Each row is a point on a tangle of strands that fork, close into loops and nearly touch. The rows are in no order.
(in the rows, 128 means zero)
Two points are linked if the straight distance between their rows is under 105. Some points are linked to none.
j64: [113 142 129 148 129 147  72 161  86 148  69 151 139 122 178 115 124  94
 172 169 135]
j154: [137 165 147 122 157 153  49 163 102 124  51 143 163 116 139  91 137 116
 150 169 121]
j57: [130 188 135  90 189 158 129 142 118 115 120 130 168 151  88 121 143 154
 115 124 136]
j425: [131 155 157 185 134 111 146 127 123 159 194  74 178  87 103 120 135 125
 126 157  90]
j52: [168 141 102 136 187 194 117 138 156  79 184 148 132 208 125 131 131 111
 152 101 132]
j904: [145 155 109 104 160 206 136 127 174 101 187 116 117 207  94 137 147 131
 134  88 114]
j452: [114 117 139  76  95 111 154 100 135 132 100 115 115 115 107 122 113 174
 105 141  95]
j219: [109 143 180  63 160 143 166 152 124 122 126 105 131 154  95 166 130 138
 123  60 123]
j161: [122 161 159 149 119  89 124 148 122 138 133  90 179  83 114 120 172 179
  92 138  89]
j432: [ 97  59 115 121  68 103 155  57 138 133 132 141 105 156 163 114 118 151
 132 154  74]
j821: [ 81  95 107 155  69 123 145 103 108 192 186 125 122 110 154 132 125  99
 127 124  69]
j240: [149  89 132 140 122 108 115 119  85 116  53 173 115 130 153 116 106 119
 156 159 181]
j426: [ 97 165  86  91 164 148 115 142 132 128 142 147 170 136 106 134 142 147
 125 135 103]
j650: [ 80  76 108 154  82 102 160  82  95 164 141 135 119 111 148 113 117 124
 144 164  94]
j96: [ 72  73 100  85 109 128 120  93 104 114 105 165 174 207 153 126 134 127
 146 135 101]
j571: [154 117 160  62 100 130 142 105 149  98  58 127  94 146  89 118 108 151
 114 149 117]
j125: [134 147 178 156 114 120 107 151 105 120 127  82 123 126 202 128 116  96
 150  91 109]
j436: [148  99 106 105 172 102 124 136 133  75  66 184 152 193 116 145 128 107
 136 142 183]
j305: [154 133 144 139 101  93  93 127 147 122  68 113  99  75 127 103 165 190
  56 159 162]
j684: [132  75  90 102 125 130 138 158 155 169 124 174  70 139 146 152 122  59
 140 102 163]
j856: [129 168 138 169  96 157  70 178 136 148 146  87 124 127 210 126 134  71
 137  95 100]
j667: [108 101  93 100 119 143 108  81 137  85 103 163 170 206 134 116 134 159
 136 166  98]
j857: [168 130 192 194 159  78 123 151 119  86 143  98 146 123 159 127 157 156
 118  95 139]
j532: [136 127 124 157  74 150 123 144 154 149 130  74  76  67 133 125 134 122
 101 132 134]
j76: [139 140 183 135 138  77 104 109  97 103 121  96 179 108 106  91 148 185
 114 134 106]
j371: [ 93 121 121 112 122 129 108 173 138 156 171 130 121 150 171 157 162 104
 118  57 101]
j150: [135 116 129  84 155  79 152 121 115 120  73 172 139 110  88 142 105 141
 108 136 203]
j214: [110 151 135 104 113 102 151 155 147 147 168  85 156  95 101 154 161 162
  79 110  86]
j186: [164 146  72 131 173 153 127 120 157  87 182 170 141 177 111 135 138 146
 124 133 128]
j431: [117  90 129 123 128  91 201  83 128 137 158 145  98 124 125 152  98 108
 152 104 133]
j869: [125 107  91 107 120  86 118 141 134 132  59 184 120 115 119 139 122 132
  98 162 200]
j673: [189 158 187 112 137 187 112 102 149  95 100  85  87 123 123 106  84  94
 164 121 128]
j341: [ 87 182 114  73 147 138 121 157 150 135 140 110 178 122 100 153 169 164
  84 105  96]
j369: [159  90 156 197 137 113 103 111  87  98  92 147 104 120 175 100 118 138
 166 139 186]
j511: [173 116 146 130 158 103 174  94 123 102 132 144 103 115  83 132  90 140
 137 119 190]
j919: [100  98  92 170 121  86 144 135 108 154 157 132 163 107 139 138 159 151
 117 149 119]
j883: [111 118 137 119 123 161 109 130  99 152  82 131 106 140 151 114  81  34
 196 147 126]
j453: [140 122  70 109 123 104 135 136 156 116 117 168 116 137 123 144 136 145
  86 145 170]
j198: [148 105 131 206 134 104 124 124 103 120 140 117 126 115 157 106 130 127
 150 132 153]
j786: [130  77  98 120  86 118 124  76 135  91 112 166 129 174 158 109 111 152
 138 170 105]
j996: [126 104  60 176 119 117  94 165 138 123 107 162  98 129 190 139 166 118
 104 150 190]
j982: [137 170  92 131  76 136 122 143 179 152 154  85 116  70 109 117 150 170
  74 171 107]
j815: [ 83  81 104 139  80 103 122 125 107 145  93 136 114 117 180 126 127 143
 134 143 116]
j678: [141 195 131 135 199 146 117 142 122 115 161 132 163 101  86 127 130 128
 146 123 156]
j269: [ 84 116 101 149 130 142 146 105 107 176 204 140 134 119 132 133 109  78
 158 106  92]
j227: [ 88 155 112  97  90 144 117 112 130 173 137 122 150  93 100 104 119 147
 117 173  67]
j137: [132 181 138 137 145 162  79 124 112 111 102 138 169 129 111  92 133 143
 142 167 103]
j702: [128  84 116 107 133 126 169 108 126 142 130 166  65 134 139 155  94  83
 164 107 171]
j674: [172 130 124 141 162 101 104 134 135  72  89 168 130 146 124 126 132 144
 126 139 175]
j682: [ 97 144  80  88 149 204 114 105 143 158 160 148 158 177  86 135 137 131
 131 144  85]
j740: [147 140 117 163 150 101 137 115 105 126 158 123 154  97 120 115 136 158
 131 144 141]
j840: [168 172 165 126 135 177  83 126 131 105 103 108 134 133 119  91 105 117
 151 135 118]
j250: [105 102 126 198  56 147 107 141 134 149 108  69  64  75 165 139 166 129
  90 150 147]
j312: [ 97 145 129  87 152 136 160 157 129 173 154 118 111  87 101 167 126  89
 129  82 143]
j568: [165  97 163  98  97 102 118 115 136  82  28 146  96 159 134 118 110 151
 130 142 146]
j675: [106 130 147  73 193 151 157 145 106 123 120 140 152 167 102 180 142 111
 128  66 164]
j184: [116  97 112 112 128 149 125 155 142 168 172 156  92 151 149 169 136  62
 151  61 132]
j921: [101 149  94 176 116 126 129 147 123 179 223 103 181  88 117 129 143 113
 109 148  85]
j442: [153 126 165 140 121  88 126 137 134  75 112 102 125 156 176 130 143 168
 115  88 122]
j723: [ 94  85 139 147 138  96 195  91 103 141 187 126 148 149 120 153 110 125
 138 101  93]
j711: [139 172 127 143  90 150 109 159 185 154 172  61 111  69 140 135 146 136
  91 116 107]
j68: [108 169 161 143 178 122 166 145 114 148 206  94 176 123  95 159 137 120
 116  75 115]
j380: [105 113  54 156 141 121 101 172 126 161 136 178 115 123 173 151 161  92
 140 127 174]
j75: [134  86 154 114  93  84 111 126 102 118  33 141  98 117 159 113 126 153
 112 149 168]
j467: [132 144  73 152 162 131 129 157 135 137 163 161 138 108 127 149 134 106
 138 119 178]
j927: [156 114 190 160 117  84 149  89 107 100 146 101 153 128 108  80 122 178
 135 150  88]
j852: [178 125 148 161 114 106 110 128 141  76  99 129 109 137 159 105 131 176
 116 135 150]
j981: [123 155 179  88 143 180 155 112 132 118 131  92  99 146 108 142  97 116
 132  80 102]
j992: [143  92 148 166  81  64 134 105 123 110  86 103 110 107 131 104 163 204
  63 161 146]
j656: [109 138 122 142 149 164 107 141  85 168 110 153 142 105 146 119  96  65
 182 148 150]
j439: [149 163 183 168 166  91 135 157 122 107 182  95 184 121 127 134 144 135
 121  81 110]
j366: [128 139 110  83 129 162 111 165 149 145  98 121 106 128 103 143 124  93
 126 126 118]
j346: [158 169 107 159  91 130  86 138 172 124 105 100 100  65 128 101 164 177
  71 175 137]
j182: [162 140  83 125 136 129 132 149 195  88 159 145 109 152 109 133 139 144
 104 126 149]
j159: [165  95 166 173 111  80 152  74 124 108 115 113 121 111 110  88 124 190
 111 171 140]
j885: [167 133 219 120 151 149 134 103 110  89 105 121 100 134 117 103  86 116
 181 109 144]
j920: [139 166 101  99 172 163 141 153 141 143 166 139 125 106  86 150 113 101
 145 113 159]
j881: [ 87 123  57 155 119 106 116 136 124 166 198 146 180 121 130 137 166 151
  99 153  89]
j692: [ 89 137  84  90 112 176 124  99 141 179 167 150 131 120  90 116 108 114
 135 161  84]
j769: [ 96 123 105 107  89 102 155 116 141 153 147 102 138  96 101 130 130 174
  86 144  80]
j484: [107 153 137 160  72 162  79 134 107 175 141  97 115 120 195 112 105  56
 147 125  91]
j274: [112 139 111 131 129 111 166 139 129 176 159 113 112  48  97 155 134 118
 108 124 147]
j557: [ 98 106 139 116 118 105 129 128  93 121  99 140 147 133 153 132 111 131
 151 116 121]
j141: [145 117 163 124 135 157 129 107 103 108  86 146 112 144 135 104  85  85
 193 136 135]
j313: [129  92 156  69 163 139 178 122 129  99  61 128 115 196  92 151 116 103
 140 102 147]
j446: [101 112 136 166 132 109 163 136  98 157 184 116 137 116 144 146 124  99
 144  89 119]
j565: [157 166 158  86 173 219 153 120 154 105 156  98 114 189  88 138 112 108
 144  89 128]
j468: [115 148 191 138 144 122 124 132  84 115 118 109 150 132 150 118 113 115
 154  91 106]
j779: [168 140  97  83  85 177 123 124 211 126 127 127  68 139  92 119 115 123
 112 146 113]
j364: [155  90 125  87 141 115 153 106 139  97  71 168 108 186  97 138  97 106
 137 133 180]

A piece is two or more points that can be reached from each other along the links. Count, over all rows, the pieces, the separate loops (a circle has one, a figure eight two, a Y none), the forks (points with three links) and the tips (points with one).
pieces: 5
loops: 2
forks: 5
tips: 11

How many points has the smallest loop of links through each point below? Write 0 if it is on no loop.
j840: 9
j182: 0
j682: 7

A fork is a point with three links, a tip a point with one. Leave the first point through the second and follow the links. Name the first fork or tip that comes.
j371 / j184: j650
j919 / j740: j769
j869 / j453: j675
j214 / j161: j250
j250 / j532: j214
j219 / j981: j150
